Points, in no order, along strands that fork and pass close to each other.
(in the rows, 128 means zero)
Points whose rows are less than 91.1 apart are linked; no others are. Some points are linked to none.
<109>: [160  63 124 150  84 127 178  99 124 156 128 117 115 133 139 112 109 195
 174  92 193 152 203  98 151 139 188 118 107 136]
<542>: [216 120 161 142 137 128 137 137 127 163 107 107  94 108 151  97 107 129
 127 106 134 126 156 115 143 134 147 124 123 106]
<806>: [ 30 116  76 101 103 101 104 119 115 137 114 120 159 166 172 149 143  87
 121 147  94 100 186 114 136 148 117 127 117 132]
<204>: [203 107 112 129 123 136 141 118 125 116  91 181 142 163  87 125 143 155
 151  68 102 151  74 174 133 150  78  99 129 114]
<636>: [122 117 111 142 102 127 142 103 124 160 139 108  95 104 215  95  87 125
 112 154 166 128 190 126 142 133 149 177 134 109]
<554>: [142 159 130  89 129 133  72 161  97 116 100 133 177 150  51 167 168  90
 111 133  60 108  94 148 122 143 103 125 145 126]
<694>: [175  97 161 165 107 125 173 128 126 145 128 136 126 133  72 135 131 175
 157  87 176 148 103 122 130 129 161  85  80 153]
<847>: [207 150 163 120 152 127 105 153  99 151  76 111 128 120  82 136 131  97
 122 123 107 128  93  94 147 117 133 109 130 126]
<746>: [223 133 171 139 137 134 177 126 139 143 146 109  75  87 170  70  84 179
 171 106 132 144 171 127 136 124 159 148 143  94]
<565>: [ 29 135 155 160 150 124 118 140 150 108 174 132 130 104 115 142 116 131
  90 181 187 122 122 108 105  90 137 147 128 169]
<42>: [201 140 144 110 141 128  98 144 105 138  76 130 156 143  68 149 145  99
 125 115  97 130  92 108 146 133 122 108 131 124]
<669>: [171 110 104 126 118 137 150 109 143 103 120 175 136 156 105 114 147 159
 151  71 111 151  74 178 117 156  89 110 123 116]
<869>: [ 37 171 104  95 128 134  80 169 120 111 152 134 155 135 122 148 158  93
  94 167  63 109 119 156 112 131  93 125 165 143]
<575>: [188  73 106 146  93 119 155 108 125 158 105 147 128 153 136 108 130 166
 156  74 158 143 180 130 147 154 141 113 116 111]
<498>: [175 120  97 122 101 145 174 101 145 148 155 105  85  97 225  65  79 164
 158 125 143 143 189 137 142 136 155 172 160  79]
<853>: [189 125 161 127 144 133 140 147 118 124  95 136 140 135  39 153 148 130
 137 102 126 139  42 119 118 118 130  97 118 140]
<333>: [194 108 142 133 112 145 196 106 150 122 144 131  87 117 140  92  92 218
 203  88 169 154 158 127 136 138 152 115 125 123]
<431>: [ 76 183 155 130 171 156 101 159 145  97 165 145 137 100 101 134 127 113
  92 186 125 122  79 132 103  93 108 141 163 148]
<504>: [ 70 112  96 111 136 126 118 118 148  96 150 139 143 143 125 149 156 121
 132 111 117 121 105 154 106 129 117 124 120 124]
<270>: [ 78 162 112 113 162 151 115 133 158  89 165 145 119 106 155 118 129 115
 108 157 124 125 103 160 100 110 101 151 149 124]
<269>: [  6 168 110 110 123 126  85 165 127 119 156 138 148 132 135 137 150 100
  94 186  86 113 133 137 116 123 101 131 162 154]
<214>: [ 90  80  91 128  90  76  89 100 105 147  76 121 185 188 122 162 159 109
 135 103 111 111 172 107 160 148 117 107 101 121]
<162>: [ 77 133  61  90 142 145 134 122 174  72 170 151 124 124 168 108 141 121
 135 115  95 126  93 182  86 139  98 146 141 112]
<884>: [102 202 168 139 171 145 106 163 141 109 149 134 130  98 107 122 117 105
  89 193 132 120  87 113 103  93 110 150 165 150]
<836>: [165 150 136 100 134 128  84 150 101 129  85 131 170 152  50 168 160  97
 118 128  81 121  92 125 136 137 113 120 135 123]
<287>: [ 77 154 107  90 134 135  84 150 120 107 135 133 163 144 100 160 162  99
 112 145  71 114 113 150 115 133  99 119 148 126]
<170>: [144 118  95 129 101 138 152 104 135 155 146 109  94 104 222  81  87 140
 131 138 148 131 187 140 139 144 152 172 141  94]
<255>: [168 177 136 118 160 152 116 132 140 118 128 127  96 100 174 103 116  99
 110 155 107 124 109 144 125 121 100 152 153  98]
<776>: [ 42 168 122 115 162 153  94 156 152  87 175 148 138 110 123 136 138 120
 103 174 105 122  83 155  99 104 101 133 166 142]
<253>: [246 159 156 119 156 144 117 145 128 148  91 114  86 110 151  90 109 111
 120 116  83 126 111 128 137 132 111 127 153  84]
<620>: [137 207 188 152 177 131 122 158 138 118 143 119 114  92 116 112 103 103
  94 186 138 119  86 100 109  92 113 154 162 144]
<447>: [ 82 144 130 130 123 117 113 122 121 157 116 124 112 126 191 128 112  96
  93 187 149 120 178  95 138 123 121 165 126 123]
<688>: [ 99 126 159 163 135 121 130 122 123 141 144 112 113 102 144 127 106 116
  99 163 193 126 156  99 135 106 152 149 108 155]
<136>: [250 168 155 106 166 151 123 153 127 125  87 121  94 101 119  94 118 105
 130 109  75 130  69 135 126 127 104 124 160 100]
<950>: [161  95 120 155  93 139 173 105 134 124 136 170 141 155  96 129 130 206
 183  72 162 153 100 162 130 153 128  93  94 135]
<118>: [ 21 125 145 142 158 131 109 147 131 112 169 136 148 119  90 170 140 127
  98 171 155 119 109 118 114  94 141 118 119 166]
<785>: [171  99 143 162  99 135 174 117 133 137 134 153 136 147  82 134 127 193
 173  80 172 153  99 139 127 141 144  88  84 149]
<854>: [ 59 141 165 163 143 121 123 136 137 125 158 122 124 107 127 138 110 121
  92 181 194 122 143  94 118  93 146 153 120 166]
<322>: [154 108  95 134  99 144 166 101 144 105 138 182 137 152 109 117 138 190
 174  68 133 155  87 182 119 161 104 107 108 120]
<403>: [ 64 109  48  89 129 123 129 122 168  68 153 145 151 154 151 122 150 113
 147 101  73 107  98 174  96 150  81 126 137 114]
<345>: [ 21 116 123 118 134 128  99 156 123 109 157 120 180 142  70 188 170 122
 116 144 106 110  94 139 120 116 123  97 133 153]
<623>: [ 21  81 107 145 111 108 130  98 113 147 140 113 125 134 164 146 121 117
 109 152 187 117 189 100 129 119 171 156 102 163]
<941>: [196 158 193 161 152 111 134 143 111 173 113  96  83  95 176  96  78 114
 102 156 133 118 149  99 147 115 139 150 139 111]
<319>: [173 102 178 171 122 115 162 139 116 151 118 119 119 122  68 138 127 154
 142  93 178 145 101 105 130 112 178  88  75 158]
<348>: [231 130 150 122 146 141 142 142 120 119  82 150 125 136  56 124 135 137
 142  88 104 142  40 138 121 135 106  96 140 128]
<868>: [ 42 163 131 126 117 112 102 141 123 154 128 135 127 136 164 135 136  93
  87 202 125 120 186  92 130 118 112 158 137 136]
<560>: [104 109  85 115  84  82  76 110  97 150  71 123 189 193 116 159 161  95
 123 115  77 106 173 114 160 154  98 107 114 115]
<762>: [177  64 105 150  81 119 170  99 120 163 111 137 126 152 140 105 119 186
 170  80 175 143 203 117 149 152 161 119 111 121]
<358>: [186 153  89  74 135 146  93 126 139  92 107 156 136 144 128 124 152 105
 128 118  50 131  84 162 117 151  69 130 161  94]
<370>: [ 98 179  97  91 139 140  89 135 128 116 128 137 125 129 165 130 140  96
 104 167  75 121 135 141 116 132  88 144 154 107]
<511>: [134 103 183 181 132 108 159 128 105 152 140  98 117  97 101 138 110 136
 119 129 203 138 139  92 138 100 195 111  77 174]
<537>: [212 128 169 140 132 139 191 120 146 128 149 114  78  87 152  79  88 198
 187  97 146 155 158 127 132 126 158 135 133 111]
<563>: [202 175 166 139 160 162 167 134 158 100 158 130  80  70 138  76 110 145
 146 107 114 151  77 166 113 126 125 142 145 110]
<799>: [ 27  89  92 122 102  89 106 109 109 142 111 113 159 168 153 165 147  97
 124 133 132 105 184  99 139 141 141 121  98 141]
<441>: [135 112 140 130 137 129 122 124 130 121 117 134 140 140  83 162 149 120
 123 109 138 135  94 121 129 120 137 108 103 132]
<759>: [ 14 103 119 125 141 125 117 142 132 105 163 128 162 136  93 182 161 131
 119 144 132 114 101 135 113 109 131 102 117 156]
<236>: [153  74 122 142  87 138 193  89 136 141 143 113  99 123 150 108  99 209
 186 100 196 165 189 103 144 130 187 122 116 137]
<313>: [103 104 137 130 133 115 107 124 120 129 114 127 160 152  82 179 155 112
 120 121 135 125 115 109 140 118 141 105  97 135]
<805>: [108 137  85  94 103 106  75 127 109 131  94 122 173 176 118 156 168  88
 119 120  63 106 150 128 141 157  92 119 132 112]
<391>: [108  72 109 147  72 137 190  87 144 123 164 133 125 137 126 135 118 214
 192  94 202 168 140 124 129 132 183 118  88 159]
<832>: [ 65 114 135 120 130 115  96 144 109 125 124 120 183 158  50 195 172 115
 121 130 114 112 107 124 132 118 133 100 112 147]
<928>: [140 148  80  83 113 118  77 125 117 118  99 136 162 168 127 148 159  95
 120 121  51 112 131 138 130 158  80 126 145 101]
<306>: [210 119 135 125 110 137 171 112 136 156 143 104  77  99 203  68  81 170
 158 117 137 134 199 128 142 134 153 154 155  76]
<226>: [156 121 157 135 145 136 138 140 126 123 116 128 135 132  57 160 145 124
 128 112 139 139  63 114 121 111 140 103 105 142]
<365>: [150 151 169 149 160 142 148 138 131 113 145 122 108  89  98 122 121 118
 118 130 154 139  81 129 118 100 144 125 119 142]
<564>: [ 11  89 104 132 111 100 116 105 109 142 130 115 143 148 159 160 132 106
 114 150 161 108 190 101 133 126 152 141 103 155]
<378>: [223 140 149 131 140 139 138 136 138 150 121 113  82 100 170  81 100 131
 131 111 113 128 142 137 137 138 126 137 143  91]
<485>: [205 153 122  90 149 159 112 133 145  93 110 152 126 130 101 121 143 111
 131 109  77 136  58 155 115 142  83 126 158 108]
<710>: [ 78 147  82 101 151 144 123 120 162  88 162 144 117 112 173 110 133 116
 121 134 111 127 110 170  94 131 105 156 142 113]
<699>: [181 127 172 163 125 115 144 125 109 179 126  94  84 100 196  92  72 133
 111 149 155 118 191 106 150 123 156 155 134 108]
<368>: [108 163 118  85 127 141  70 166 106 110 120 134 174 146  70 166 171  89
 103 139  49 106  94 165 114 143  95 122 160 135]
<176>: [172 166 177 153 168 133 140 138 128 128 135 111  98  84 134 100 105 114
 113 139 140 132 100 122 131 105 135 142 133 131]
<54>: [103 143 130 144 115 123 130 114 126 154 133 117  97 112 209 108  97 106
  94 179 166 121 176 111 136 125 129 179 136 120]
<888>: [ 71 103 159 155 142 116 126 131 109 138 136 117 143 125  86 180 135 119
 107 147 187 124 126  94 131  94 169 110  80 170]
<492>: [168 162  67  70 115 130  78 127 126 102 101 146 142 158 141 129 160  96
 123 123  33 118 112 155 124 163  61 134 160  87]
<599>: [ 48  86 117 160 110 114 137  95 113 144 151 112 117 116 160 135 114 130
 111 148 206 132 182 104 133 117 178 163 100 163]
<484>: [180 166 179 159 158 126 136 136 125 146 129 106  91  85 164  96  91 118
 110 146 138 124 131 120 138 108 133 153 138 119]
<240>: [ 49 123  49  89 116 114 111 125 149  91 139 128 165 166 152 138 151  98
 135 120  69  94 129 151 115 150  89 119 141 120]
<443>: [227 161 141 102 160 158 121 142 139 108  98 140 107 111 105 104 132 109
 132 111  80 138  56 144 121 134  97 119 159 105]
<25>: [ 10 150 112 118 124 113  94 147 123 131 144 134 142 137 150 141 143  98
  98 185 113 113 163 116 122 119 115 138 141 147]
<281>: [234 112 134 130 134 138 146 136 113 130  72 172 140 159  68 122 136 147
 147  72 102 147  67 156 134 143  90  89 133 124]
<225>: [208 108 172 155 128 119 157 129 111 178 121  93  85 100 159  91  87 151
 139 114 154 125 197 104 148 125 174 131 120 111]
<744>: [ 93 112 150 172 118 118 145 106 124 139 159 104 111  95 158 115  99 133
 107 161 208 133 170 108 137 110 171 165 111 156]
<572>: [156 111 171 159 138 120 147 134 117 145 123 111 116 107  93 140 122 125
 121 116 174 140 114 105 138 110 173 106  87 154]
<220>: [ 48  71  89 127  96  80 106  99 114 135  98 115 179 179 130 167 155 109
 133 114 130 106 169 107 143 140 134 106  96 133]
<667>: [ 36 113  51  94 108 101 111 121 139 111 122 123 161 170 172 140 141  87
 134 134  79  93 166 134 125 154 104 127 124 129]
<590>: [163  95 120 128 100 145 195  92 151 126 153 119  87 111 164  90  92 208
 192  98 177 164 174 119 139 133 165 131 134 121]

A fork is a point with three links, a tip a point with one. Leave the first point through the second and follow the links. Name the first fork or tip that comes.
<620>, <884> => <799>
<590>, <236> => <575>
<281>, <204> => <511>
<485>, <443> => <365>
<54>, <447> => <847>
<799>, <806> => <620>

Name the points in between on the shortest way along the links from the first point to the second, in order.
<214>, <253> => <560> > <805> > <928> > <492> > <358> > <485> > <443> > <136>
<42>, <868> => <836> > <554> > <368> > <287> > <869> > <269> > <25>
<620>, <403> => <884> > <431> > <776> > <270> > <710> > <162>
<441>, <744> => <313> > <832> > <345> > <759> > <118> > <565> > <854> > <688>
